Points on a hilly landscape, in no order, each with its height.
A ball rolls from a point to the lowest of its 2 nearest points, and stops where none of them is lower. Distance is the straight distance between rows; heights are no part of it.
Lis h=569: [ 14  23 -24  -5  22   4 -19  23  -6  39   2  16  -8  15   2  -8  45  30
  -8  12 -29   8  -5 -43  18  34 -18 -28  -2   0  -8   3 -20  -2  38   8]
kuge h=236: [ 21   4  -8   3 -20 -12  40  16 -15  21  11   1 -24  17 -19 -34  12  -7
   4  -6   4  -2  26  22 -11   2 -11  -6 -48  15  -5  -2 -12 -20  22  26]
vigag h=605: [  7   8  11  37   7 -25 -13  15  -5  21  27  24  -2  28  44   6  24   4
  -8  16 -70  -9 -15 -10 -31   2  -8  -2 -25  -9  26   7   1  25  -3 -29]
Bifin h=519: [ -4  27  -5   8  13  24 -41   8  17   8  23  24  37 -36  39   2  16  11
 -33  20 -38  -8   7  -8 -36  11 -47   5  -5  14  22  24  -3  11  25 -60]
Lini h=587: [-38   5   0   5  18  26   7  -1  -5  -2  -2  -8  30 -19   9   9  -6  -4
  21   6  36  17 -32  -4  22  11   3 -23  49 -15  26 -21  24 -24 -10  -2]
boni h=415: [  7  44   2  -8  23  18 -45  13  -5  32  -8   5  22 -26   1   9  41  22
   0  29 -18 -28  -5 -12  -4  10 -22  -2  34  15   5  16 -20   9  18 -42]
Tola h=600: [ -1   6  -3 -11   8  51  -1  16   3  24  42 -14 -10   2 -19 -38   7  -5
 -14  24 -18 -19   9   8 -35  13  -1 -14 -25   3  17  10   7 -21  -2  10]
Dite h=358: [ -5  20   2  43   0  -3  14  11   8  24  19  20   6  -4 -26  15  27 -26
   5   3  -6   5  -6  29  16  10 -31 -33 -18  -3 -25  -1  33 -16  37   5]
zekot h=555: [ 18 -24   6  29  30   6 -15  41  38  14 -53  -7  34 -35  11  19  15  -5
  -7  46   3 -22  -3   2   8  43   3 -13  -5  -1 -23  -4 -13  21  21 -43]
dugom h=290: [  9  13 -10  -2 -22 -28  27  -4 -19  20  17 -10  -9   6 -16 -30   0  -1
  34 -14  27   6  11  10 -17 -31 -15   6  -6  11  -9 -21 -15 -26   5  18]
Zuba h=219: [-24 -52  13  -5  -4 -32  10  -5  -7 -25  -3 -29 -13  13  17  -8 -32 -10
   8   5  32  -3 -13  13 -30 -49  17  14 -18   4   8 -12  18 -12  -7   0]
zume h=583: [-42  14   6  24 -12  30   9  -6 -14  34  33 -16  -5  21 -28 -12   0 -19
  17   2 -18   0  -7  10  -6  24 -17 -15  -4   1   2   0  55  -4   4  12]
gizuv h=410: [  5  27 -24 -13  12 -14  11 -23 -15  19 -15 -31  21  10 -35   0 -13  13
  39 -19  38  41 -32 -21   0  14  -4   8  30  -6  13 -25 -10 -23 -21   0]
vogo h=330: [ 14 -35  18   2  17 -15  11 -17   1  -8  -7  -6 -12  -3  -8  11 -13  16
 -39  -7  79  25 -20  -3 -17 -55  14  13  -2  -8   2 -19 -35 -14 -22 -10]
Roze h=364: [  1 -25  32  10 -52 -43  -5 -15 -26 -16  15  -2 -27  28  13   7  -4  15
 -15 -37  15 -12  -5  20  14 -47  11  21 -28  19 -10   4 -22  11  26  17]
Pako h=160: [ 22  24 -22   5 -26 -18  50  13   6  24   0 -13  10  10 -20 -25 -15 -15
   7 -31  20  33   6  12   5  21 -21   0 -53  -6 -13 -15  16 -35  15   7]
luda h=581: [-17  11   3 -11 -21  26   0   5 -16  25  39 -28 -27  16 -23 -44 -11  -9
  16   5 -16 -32  27  17 -39  -5 -19  15 -29   8  12  16  15 -20  -2  22]
Met h=442: [ -9 -14   0 -22  16  29   0  -1  16 -26  12  20   2 -21  11 -25   4 -16
 -19  24 -12 -17  17  25 -22   5  21  -5  20   9  23  13  15  14 -22   6]
segi h=382: [  2 -30  23   9 -61   9  12 -39 -21 -14 -19 -23 -15  24  -9  22 -12  14
 -47 -45  28  14 -32  -5  15  31  19  13 -25  -5  -9 -28 -23  40  27   1]
gosev h=512: [-17 -32  14  -9   2 -38  -8 -29 -29  17  -7 -35 -32  42 -31  21  -8  21
  14 -23  36  21 -27 -30 -14 -59  -1  30  14   7 -17  -5  -2   8 -21  12]
Vafad h=651: [ 32  40  -1   0  -9 -26 -17   8 -18 -16  20  36 -39  24  20  16  10  -1
  15  -2 -32  -7  10 -31 -13 -19  33  13  11 -23   1  10 -35  20 -30   7]
garas h=286: [ -8  24 -22  39   5  12  -7  19 -13  26 -20  10  15   9 -36  21  30 -13
  10  -4  -7  15 -12 -12  36  41 -31 -19 -15 -28 -46   9  34  -5  47  21]
suf h=522: [ 14  48  -3  16  22 -20 -16  16  10  19  10  65 -13  -9  24  21  35  -4
 -11  19 -25   4  11  -7   8  -2 -21 -15  24  -1  -2  10  -4   0   6 -20]
Nos h=575: [-34  45   9  25  17  31 -38   4  -3  52  25   6   5  14   5  16  27   1
  -6  15 -53 -15 -26 -17  -7  11 -20  -8  23   5   8  24  23  20  -4 -23]
zezu h=327: [  5 -52 -16 -14  39 -11  12 -15   4 -38 -17  -2  26 -21   0 -28 -18   9
   6  -3  50  15  28  10 -35 -24 -22  15  36  -2  17   1  10  -5 -46  -2]
dola h=234: [ 17   4 -18 -14 -39 -28  46  -8 -29   6 -26 -25   2  30 -19 -27 -24  -2
  12 -33  12  25 -11  15 -11   8  -7  31 -53  13   2 -13   7  -2  -7  11]
Kob h=271: [-23 -39  -9 -26  13 -16 -13  -2 -21 -35 -14 -45  -1  18   9 -29 -49  -6
  35   3  14 -36  20  14 -41 -37   3   6 -16 -11  19  -9  19 -29 -15  -5]
Guri h=631: [  8   3   0  14  24  24   1  45  31 -20 -42  31  28 -45   2  17  21 -14
  -8  34  42   1  10  -7  61  26  -3 -26  23 -15 -19  10 -12   1  15 -11]
mabep h=622: [  2 -15  18   8   3  25 -13   5  12  22  38 -18   9  10 -17 -27  10  12
 -21  36 -51 -25  -7   6 -57  10 -23 -13 -48  11  25  14   9   1  18 -16]
fomur h=534: [-20  14   1 -26  19  61 -20 -26  -1 -13  23   3   5 -38  -8  -5 -14   0
  -6   2   2 -17  53  15 -29   2 -27  20  41  13  18  28  19 -21 -17  -7]
Zar h=448: [ -9 -12 -13 -14  22 -29   9 -20 -34  12 -20 -54  -1  31 -20  -5 -36  12
  23 -14  31  12 -18  -9 -19  -4   8  18  16 -10  21 -28   9 -18 -38  -4]
bopu h=577: [-18  61  -7  18 -13  16  -7   2  15  35  50  41 -21  -1   3   5 -17 -16
   1  -8 -25 -21  29  -9 -21 -27 -34   2  25 -20 -20  31  14 -11 -23  -5]
ner h=664: [ -7 -10  25  -3  -4  11 -21  -5  37 -21  25  27   3 -16 -25 -25   3 -21
 -32  38 -31 -14  33  27 -59 -15 -24  -5 -21  18  18  21  42  12   2 -11]
puv h=456: [ 43 -31 -15   3  14 -24   9  12  -2  14 -16  -4 -14   5   3   0  25  40
 -15  17 -27 -25 -12   9  -6  35  -1 -11 -31  22 -11  -7 -37  11  35   0]
nake h=468: [ 10  -9 -27 -20  11   8  33   0   4 -11  -2 -37  14  -3   3 -34 -43   2
   8   1  36   1  -5  11 -13   7  11   2 -16 -11  40 -27 -12 -38 -43  -6]
Viz h=427: [ -9 -18  12  -2 -36  22  28 -15 -17   3   1 -16 -19  19  -2   6   7   4
 -35 -23  10  32 -25 -23  31  21  35 -12 -13   7  -4 -25 -25  19  21  27]
pemat h=494: [  8  22 -16  21   5  -8  -3  20  37  31 -44 -17  45   3  -6  14 -19 -36
 -14  -6  -4  21  -1   2  63  56   7   0 -17 -26 -41  12  19  -2   8   9]
Kas h=543: [-24  -1   9  -7 -22 -47   3 -17 -10  26  17 -12 -25  27   1  10 -11  16
  34 -28  -2  13 -14 -44  -1 -70 -11  16  31   2 -21  -4  -4   6 -22  10]
lonu h=352: [ 29 -17  17  -7 -30  11  31  -8 -53   6 -42  32 -14  33 -37  14   6  20
  13 -14 -27  14  -2  -1   1  27   1   9 -50   8  -8  -2  -4  22  12  19]
peba h=629: [-29  -3 -18 -23  31  11 -14 -20   3  -6   9   9   8 -20  21 -12 -23  11
  24 -27   4  -2  48 -35 -16 -41 -37   2  75 -20   2   0  25 -12 -44 -14]
fif h=580: [-24  -3   4 -23 -16 -27   1  15   7 -23  23  12 -25  -4  50 -23 -17 -24
  12 -14 -13   0  29 -19 -23 -72   0  16 -17 -16   6   8  28   3 -25   5]
pevat h=218: [-13 -11   8   6  -5  -8  31   0  16 -16  22  21  15 -25   9 -12  -3 -26
   4   8  22  15   4  27 -11 -27  -5 -11   6   6   5 -16  18 -17  -1  -3]
duv h=544: [  6  15  -3 -23 -24  11  -4 -17 -28   3 -35  -6  -7  21 -44  17  30  10
  29 -10 -13  27 -25 -14  23  39  28   3  21  19   0  -3 -26  30  18  22]
rinov h=603: [-27   8  -1 -12  -4   8  -4 -18 -27  10  19 -24  -6  -2  -9  -9  -8   0
  38   1 -10 -23   1  12 -12   2  13   0  40   5  13 -13  11  -5 -23  12]
Sel h=630: [  7  27  15  34  -1 -15  -5  19 -17  17  32  31 -35  32  30  18  15 -16
   3   9 -50  -4  -2 -29 -26  -8  12   4   3 -27   5  13  -1  26 -28   1]
Kita h=154: [ 15  18  -2 -28 -12 -29 -35 -32  -5 -37   5  20 -10  -6  13  20  12   9
  18 -11  -8  11   0  -4  23 -36  42   9  46  10  12   3 -54  15 -14   2]
mogep h=598: [  8 -12  -2  22  35  42 -19  45  39 -12 -47  16  53 -46   4  -3  25  -9
 -25  46  30 -15  18  -9  19  31 -28  -9  10 -13 -23  30   3  13  20 -45]
sus h=513: [-16  21   6   6  39  71 -43   4  12  -2   1  -4  44 -49 -11  20  11  13
 -32  33   6  -7   2  -6 -17  10 -38  16   4  23   2  51  18 -13  30 -51]
Fen h=405: [-10  20 -10  31  15  47 -11   7  27  -5  30  21  21 -24 -28   2  13 -35
 -17  26   1  -8  -7  19   6   6 -34 -31 -25 -27 -12  14  43 -32  36  -6]
duzif h=474: [ 30  -4  18  13 -30 -42  -7  -6 -34   2   9  29 -48  59  14   8  19  27
 -18 -30 -37  -7   7 -20  16 -14  13  26 -31  12  -2  25 -21  25  17  22]
lazir h=566: [ -6  -1   4  22  17 -10 -25  20  21  12  -2  19  26 -20  43   7  39   6
 -19  26 -53 -11 -17  -1  -7  13 -13 -24 -13  11  15  -4  -1  24  22 -44]
vid h=624: [-20  13 -12 -41   4   5 -30 -16 -19 -17  18 -10 -14  -7  15 -10 -22  12
  32 -17 -33 -44  33  -4 -12 -28  16   8  45 -15   9   2   5   8 -40   5]
lubo h=558: [  4   4  16   7 -23 -33  11  11   7 -24  28  49 -27   3  43  -4   5 -29
 -26  -5 -17  11  27   2  -8 -47  15   2 -17  -4   2   8   6   8  -9   0]
zefa h=320: [ -7  53 -20   6   1  13  -1 -14   2  10  26  34  17 -31 -12   0   8  -2
  31   2  31   0  -6   5  20 -24 -40 -12  57 -11  -8  -1   4 -41  12  -3]
dolad h=335: [ 11  -4 -18 -29   1 -26  -1 -10 -18 -13  14  -6  -4 -10   6 -30 -13  21
  31  -7  31   1  16  -6 -15 -67   3   8   2   4  -4 -14 -40 -20 -22  15]
nis h=356: [ 24  20 -11   4   9  -8  31  15  45   3 -29 -17  48 -34  10  17 -31 -20
   2  -3  34  17 -18  11  49  27   2  -2  -2 -25   1 -11  -7 -22 -14 -11]
sakar h=316: [  9   1  24  -1 -40 -60 -18 -12 -12 -32  19  14 -25  11  38  26  -9   7
  -1 -43   6  -3  -1  -8  10 -72  19  27  -8  -3 -15   3 -23  10  -4  -2]
nol h=257: [ 31  -1  -6 -18   8  -9 -20  -8  -2 -35 -14  18 -15  -2   5  20  20  22
 -17  14  -4 -17 -24  13  21   0  51  -5  25  22   5   3 -61  28   2   2]
bug h=324: [ -7 -25  24   2 -43 -19 -14 -52 -15 -12  -1 -26 -12  25 -10  22   1  26
 -28 -37  44  15 -41  -7   0 -16  22  15  14   3  -3 -24 -38  18  16  -7]
kapo h=514: [  9  18 -15 -23  20  57   3  -6  12 -26   0   8  31 -52 -15 -17   0  -4
   1   9  36 -12  36  29 -18  31 -27  16  30  11  20  20  -4 -18 -22  -3]
zupoz h=343: [ 21  25  -3 -22  23   9 -34  20  -1   9 -25   9   0 -10  -6   5  44  17
   2  32 -10 -21 -12 -14  22  17  24 -12  37  15  13   3 -44  19   5  -8]
vufof h=323: [-12 -14  -9 -14 -14  -5   5  -3 -11 -21  -5 -54 -11  29  -7 -39 -44 -14
  15   8  -5 -32   6  27 -28  20  24  14 -32  -3  34 -12  26 -20 -19   4]
Munim h=369: [ 12 -11  -3   4  -1 -21  -7  -3  10  15  -7  25 -48   2  -7  32  33  29
 -29 -14   8  31   4 -33  48  37  -2 -23 -15  15 -28  -6 -18 -15  48  34]
mim h=400: [ 11 -20  -9 -12  16  45  29  14  26 -42 -19  17  18 -45  13 -14   4 -10
 -10  24  24  -2   3  16  18  24  14  -3  30   9  19   1 -17  23 -19   4]
solu h=401: [ 21 -25   9  10 -32 -30  21 -14 -12 -36  -1 -17 -17  15  -1   0 -25  10
  -7 -16  34 -18 -16  44   3 -19  31  11 -31  23 -10 -10 -32   3  14   5]
pofu h=682: [ 23 -35  10  14  -1   3  31   5  36 -33  -3  39 -14 -33  17  13   5 -25
 -40  16   7   9   4  26  22  -2  15 -23  -9  21  -8 -13 -15  15  17 -10]
gedez h=480: [ 26  28  10  25   3 -62 -14  -1   0  23   9  50 -49  19  14  40  36  12
  -2  -5 -39  11   5 -14  15   3 -11  -3   9   7   1   6 -15   1  11   0]
dob h=533: [-18   8  12  23   9  40 -24   8  -6  49   5 -29  35   8 -15   6  34  13
   2   9 -46 -14 -28  -8 -21  41 -32  -5 -12  15  -4  14  22  20  31 -19]
tum h=504: [  8 -33  -4  55  29 -15 -27  39  36  30 -52 -24  26   2  18  16  -6 -11
  -6  37  -1   7   1 -24  29  60   3  -5 -20 -10 -50  -5  -8  14  27 -19]
Feg h=491: [-14   2  -2  34  22  29 -28  36  13  36 -13 -22  44   3  -4   4  33  -2
 -13  25 -21  -4 -19 -20   7  40 -13 -24 -21  -6 -24   5  13   4  37 -15]
Vuge h=431: [ 26  -5   7  -1 -25 -44  -9 -21 -12   4   6  27 -55  25  -6  24  29  25
 -18 -25 -15  10   7  -8  31   4   8  -2  -4  25  -3  -1 -38  -1  27  21]
korad h=282: [ 23 -24 -11  10   6 -14   0  12   1  18 -46  24 -16   2 -18  34   9  26
 -10 -13   0  36  12 -31  23  68 -15  -1 -39  -2 -55  -5   2  -9  33  34]
bop h=445: [  1   4  -6  34  31  52 -35  26  34   8   2  -8  46 -21 -14   7  20 -25
 -26  40   0 -17  -7  -7  -5  29 -24 -20 -30 -24 -19  20  20 -20  34 -24]
Balub h=606: [ 20  24 -10  -1  -1 -13  -9   6 -25  39   5  24 -26  46  11  -9  39  31
  -5  -4 -63  10 -12 -44  -2  17 -10  -1   2   1  11  11 -22  21   9  11]
manu h=283: [ -3 -62   3  -3  46 -12  15 -10   3 -26 -33  -7 -10   4  -6   3 -32   0
 -23   3  66  22   7   6 -26 -42   9  12   8 -11  19  -4   3 -16 -48  -6]
gazu h=553: [-19 -14  -8 -27  15  49  -8 -28 -12 -23   9 -20  12 -19   2 -32 -34  -5
  10  -1  18 -19  57  11 -40   2 -26   5  27  -9  34   0  18 -44 -23 -10]
repef h=662: [-35 -17   8 -29  -6 -30 -23   9 -12 -41   7 -21 -22  13  37  -1 -35   7
  47 -31 -33 -53  13   2  -6 -56   3  13  -9 -19  -3  13  41  19 -17  -7]
Temin h=312: [  4 -24   0 -19   9  -1   4 -31   4 -45 -17   2  16 -29  12  14  -5  24
  -1   1  48  26 -24  -1  10 -22  29   6  50   6  23 -23 -46   7 -24   0]
durez h=530: [ 29   3 -27  -4  33  17   5  38  15  20  -2  16  -9 -10   5  -3  29  16
 -16  24   5  -2   9 -28  31  39  -3 -32 -12  -9 -23  -6 -40 -28  35  20]
tos h=404: [ 38 -13 -12 -14 -14  -7  11  -2 -41   2 -19   9 -22  31 -30 -11  23  37
   0  -6 -24  -7  -3   4  -4  29  11   4 -28  20 -10   6 -32  21  23  27]
Lus h=359: [  7 -13   1  -3   9  27  28   8  25 -39 -28   9  23 -42  17   9  -6   6
  -3  11  55  28 -20  -5  40  12   7 -13  33  -5  18 -20 -38  -2 -18   4]
foga h=681: [-28 -25  10 -30   3 -37 -27 -15 -29 -37   4 -34 -13  25  18  17 -31  34
  46 -31  -6 -31 -13  -6   3 -54  28  13  21  -8 -13  -4  12  18 -20  -4]
bope h=604: [-48  22  13  12  -2  34 -12  -4  14  16  54  14 -12   5  -3 -16  -6 -24
  -2  12 -23  -5  14  12 -10 -15 -21 -27   7  -5  13   8  53 -24  -4   0]
muf h=535: [-18  -9  12  -7 -39 -30   8   4 -25   5  20 -20 -29  40  16 -22  -4  -1
  31 -21 -20 -27   3   2  -2 -55  -4  31 -27   9  -9  19  14  11  -5  37]
baz h=462: [ -4   1  -5  -9 -14   4  27  -8 -10   1  17  -9  -5   8   0  -8   7   8
  -5  -9  28  37 -19 -23  20  -5  22 -16  12   5   2 -28 -29 -17  10  27]
Lomep h=643: [-13  46 -21 -27   0  11 -20 -10   3 -14  22  22 -12 -23  17  -1 -15   1
  33 -24 -20 -15  52 -34 -18 -26 -12  21  55 -25  -2   9   2   6 -52  -5]
dube h=527: [ -8  -5  15  24  16   5  -7  28  11  22 -24  -4   9  -2  -3  33  38  -4
 -19  20  -8   8 -26 -13  41  34  20 -30  -2   8 -17  -9  -6  26  28   2]
pugo h=481: [  5 -36  26  29 -15  -9  10  -6 -15  14 -27   5 -13  17 -14  40  32  10
 -26  -8 -25  19 -24  -1  31  43  13 -11 -24  20 -18  -6  -4  41  33  16]
Gur h=363: [ 40  -5 -17  13  15 -38   4  14  32  19 -50  -3 -14 -15 -11  36  -5   8
 -11  -2  16  12  18  -6  40  76   2   6 -26   0 -50  -8 -17 -14  21  18]
domas h=367: [  9  -9 -20 -25   5  -6  10 -16  11 -41  12  17  26 -40   6 -41   2   4
   5 -12  22  -1  48  26 -18 -24 -15  21  36  12   8   8  -7  14 -27   7]
favan h=443: [  7  -2  -7  26   8   3 -15  28  12  25 -70 -12  20  16  -3  26 -13 -11
 -22   9   7  30   4 -36  56  71  22   7 -10 -19 -52   6  -9  22  17  14]
Lubug h=482: [-21 -40  10 -15  41 -33  -8 -17 -29   5 -18 -30 -20  24 -17  25 -22  14
  22  -7  31   4  -7 -10 -18 -53  12   9  35 -12   1 -18   8  -5 -32  -6]
doko h=375: [ 21  -3 -16 -24  -2  -5   9  -4  -9 -36   9   5   6 -23  -8 -28  -7   4
  17   7  16 -27  26  47 -22 -26  16  10   1  10  -1  -3 -26  -4 -18   9]
rifa h=461: [  3   5   2  10  -2  22   7  17 -14  27 -48  -8  32  18 -31  18  17 -14
   1  -5 -28  24 -20  -7   8  69   6  -1 -32 -10 -19   2  25  31   5  14]
bonu h=370: [  3 -20   2  -1 -21   0  25   8 -24 -19  -1 -35 -13  43 -19 -24 -12   5
   0   0  -9 -21 -22  32 -14  23  39  11 -41  10   5   8   7  20  -3  21]
folol h=613: [-48  -1   7 -15  -5  35 -20 -11  17  -9  43   6 -14 -11  14 -29 -33 -22
  -3   1 -17  -7  60  -8 -36 -32 -37  -1  12 -10  17  15  55 -28  -9  -5]
Panin h=645: [-12  -9  26   3  -4   4 -33   4  14  -3  39  12  -7  15  -1 -21   1  -5
 -19  32 -63 -36  14  11 -52 -23  -7   4 -33  -2  28  30  32  14 -11 -12]
zupib h=560: [-51  -8  -1 -15 -22  -3  -3   1 -18  21  20 -42 -31  24   7 -29 -26  -7
  42 -13 -15 -41  28  -9 -26 -41 -28  17  -5  -3   3   1  29 -16 -10  16]
bulo h=502: [ 47 -11  -9  -3  18 -39 -11  12   1  -9  10  34 -14   6  29 -10  18  31
 -18  16 -44 -33   6  23 -21  -8   2  -1 -19  11   2  10 -31   8  17 -14]
gepo h=485: [ 18  23   2  -1  17  36   1   7  18   7   8   6  24 -41 -29   5  10 -18
  -3  20  13 -20  14  38 -28  25 -17  -4  -5   3   7  10   6 -18   1 -15]
Sepit h=477: [ 10  22 -11 -27  28  26 -26   5  -3  -8  21  29   2 -16  18 -17  14   4
 -22  16 -35 -18  20   1 -33  -5   9  13  26  -1  20  24  -5  16 -30  -8]
refo h=576: [ -5  23   6  -8 -17  -7  -9 -13 -22  22   3  -1 -12  21 -28   5  25  10
  26  -2 -32  -5 -17   2  12   8  14   3  34  19   2   2  -8  27   2  22]
rik h=158: [ -9 -39  20   7 -22 -23  30  -3  16 -20  13   7  -9  -6  26 -16 -16 -18
 -24   1  39  23  -3  13 -13 -58   8  -4 -22  15   4 -18  -2 -18   8  -2]
sodi h=554: [  8  43   0  -1  -5 -15   1   4   0  22  38  41 -18  -6   4  -8  11  -5
   9  -3 -19  -2  26   7   2 -33 -17  -9  19   1 -10  10  -8 -15  -4   6]
gav h=357: [ 14 -18   8  21 -26 -19  42 -11  24  -4 -11 -33   1  -4   5  20 -32 -15
 -29 -21  35  25 -30  12  15   9  20   6 -28  -2   3 -32 -11   0   5 -16]
sog h=311: [ 29  -3  -3  18   9 -18  46   1  37  -1 -12  -5  21 -19   8  16 -30  -8
 -15 -14  61  39 -22   4  24   0  -8  -5 -11 -19   0 -30 -22 -33   1 -19]
demap h=529: [ -6  43 -25  -5  -2  11  10   5  10  27 -23 -32  51  -2 -19   2 -14 -23
   4 -28   0  21 -18   1  40  54  -1   2 -10 -22 -12   3  44 -14  -8   9]
bivu h=644: [-32 -29   2 -35   7   0 -31  -5 -16 -55   4 -14 -11   7  30 -19 -35  -2
  20 -17 -37 -48  41  16 -18 -27  21   2  22 -16  12  14  38  16 -17  -7]
zep h=438: [ 18   7 -16 -19   8  32  23  -2  43 -24  -6 -13  30 -31   1 -32 -44 -20
   0   7  25  -6  15  19 -10  30 -14  -3 -14 -15  40  -7  21 -44 -35 -18]
Benib h=559: [-29  27  -2  14  -4  25   5 -12  11  17   5 -44  25   7 -23  -3 -22 -33
   8 -10  -4   6 -14  14   1  55  -6 -10 -14 -16  18  -7  72 -28  -7  -7]
Safa h=607: [-39  23  18  24  18  19 -25  13   4  20   9  16   9 -10   9  22  37 -20
  -4  23 -32  -4 -28   6  17   6   9 -28  28   9   8   8  35  25  -5 -16]
Veluv h=412: [ -3 -21   5  10   1  22  14   9  -8  13  -6 -29   7  22 -22  -3  18  -9
  -7  14 -33  -9 -36  12 -10  47  30  -8 -29   6   7   1  16  33   1  13]
Nirem h=403: [ 33 -14  -3  14 -20 -16  36  -6  19   8 -29 -13 -12   0  -6  26 -19 -12
 -23 -29  12  24  -1   5  33  49  13   1 -44   2 -26 -23 -18   5  22  13]
bizof h=276: [-30  20  -9  13   7  24   6 -12  11  -9  27  34  28 -35   0  -9   4 -21
  10   3  25  12   1  19   3 -21 -39 -10  47  -7  -3   8  47 -18  10  -5]
vezug h=402: [  1 -33  18  15 -57  -9  33 -21 -11 -16 -26 -33  -9  36  -3   6 -36  -5
 -30 -36  19  19 -33  17   7  16  19  26 -61  11   3  -7   6  28  11  -5]
bika h=562: [-28   3  13  24   6  29  13  13  18  -4 -13 -14  23 -19   7  30   9 -26
  -6  14  29  23 -37  -8  53  25  37 -29  18 -13   2 -21   9   3   9   9]
Miban h=293: [ -1 -11   8 -10 -55  -4  32 -18 -61  -1 -23   4  -9  43 -29 -11 -14  12
  41 -24  -2  13 -12   1  -9 -10  -5  37 -26  16  -6  -4   8  23  -3  26]
dab h=532: [ 20 -14  15   7  -8 -31   9  12  -8 -11  17  22 -30  15  17  -7  12   0
 -25   7 -30 -21   6  25  -4 -29  26  -7 -27  18   1  14 -18  12   6   6]
pebo h=430: [ 28 -11 -12  -8  -6 -30  12 -23 -15 -36 -15 -34   8   9  -4  -6 -44  25
   9 -17  46  -6 -22  26  -6 -15  37  17 -14   9   3 -23 -45  -1 -20  -2]
murug h=493: [-34 -15  -2 -24 -17   3  15   3 -31   5  28 -27 -29  31  22 -35  -8   7
   3  -7   9  12  -7 -24  -1 -34  22  -2  -1   6  14 -15  -5 -10 -15  28]
koge h=399: [ 23  13  -6   3   4  13  19  14  70   2 -14 -18  37 -31  -1  -5 -39 -43
  -6   9   2   3  -2  23  26  34   1  -8 -26 -23   8  -4  25 -20 -20 -12]
vulag h=475: [ -8  31  11  -1  24  45 -42  -6  -2  29  21   1  20 -41   2  24   3  17
 -15  24 -29 -16   0   3 -40  -4 -41  24  16  33   8  39  -1  -3  16 -52]
mol h=659: [  5  -8   7   9  22   7   8  21  36 -18 -20  50   0 -36  27  26  31 -11
 -41  24  12  19   2  -3  46   6  11 -28  17  16  -4   3 -14  22  17 -10]
lef h=366: [ 13  39 -19   1   1 -11   9 -12   2   9   0   2  21 -13 -27   6   9   3
  42  -6  46  21 -19  -5  25   4 -17 -12  39  -4  -5 -24 -17 -38  17   4]
lomud h=509: [ 17  19   6  -4 -26 -33  -6  -4 -28  13  15   7 -36  49  -8 -14   8  24
  31 -24 -47 -35  13 -10  -1 -32   1  36  -8  -1 -14  35 -13  34 -11  30]
nam h=250: [ -7  -8  16 -17 -13 -26 -17 -46 -10 -13  -1  -7  -3  -3  -4  29   8  17
  13 -10  30  30 -33 -12   9 -43  25   7  49   8  10 -17 -39   4  -5  -4]
doro h=507: [ -2  14   8  -4 -29  18   9  -9 -28  11 -52   9  15  15 -33  40  17  -5
  23 -18  -4  50 -21 -23  31  52  10  -2  -2  -4 -22  -9   4  23  25  23]
Lilo h=609: [-43 -31   5 -15  32  10   1 -14 -15  -4   4   1  11  -7  22  -8 -19   0
  14   0  15  14   6  -8  -9 -27  -5 -13  63 -11  25 -12  34 -18 -29  -7]
zofo h=599: [-35 -25   0 -23   8  -1   0   6  10 -11  15   2  -6  -7  24 -41 -19 -17
  11   9  11  -2  36 -12 -40 -64 -30   0   0  -6  13  -2  38 -31 -11  -1]
Dadep h=444: [ 38   1  -4   9   9  14  15  18  43   5 -11 -22  19 -15 -24  -4 -10 -28
 -12  25 -11 -21  -5  29 -18  46  10  -8 -39  -7   5  -1   1   0  -5 -16]
Lipam h=495: [  6  24 -19  -5  11  36  19  18   3   7  27  12   7 -15  -3 -21  14  -7
   0  10  22   3   4  -2  21  10   3 -31   5  -7   2 -11 -19 -37  12  22]
pud h=252: [  4   5   2 -22 -14 -47 -17 -20  -4 -40   7  13 -10 -13  29  22 -11   6
  25 -32  -2  11   6 -24  -2 -66  19  22  37 -14  -7  -3 -10  21 -37 -11]

Where does a ball stop that starts at each point below?
duv -> rik
peba -> segi
folol -> Pako
gosev -> rik

Call two points neighbours if one is among the 2 nearest of the other. Go from one point of each pair to the other, from neighbour to neighbour, staying as low as possible. Name the highest point that can't be avoided.
manu and rik -> vogo
korad and Kita -> Nirem
favan and rik -> bope
segi and sog -> vezug
Pako and rik -> doko
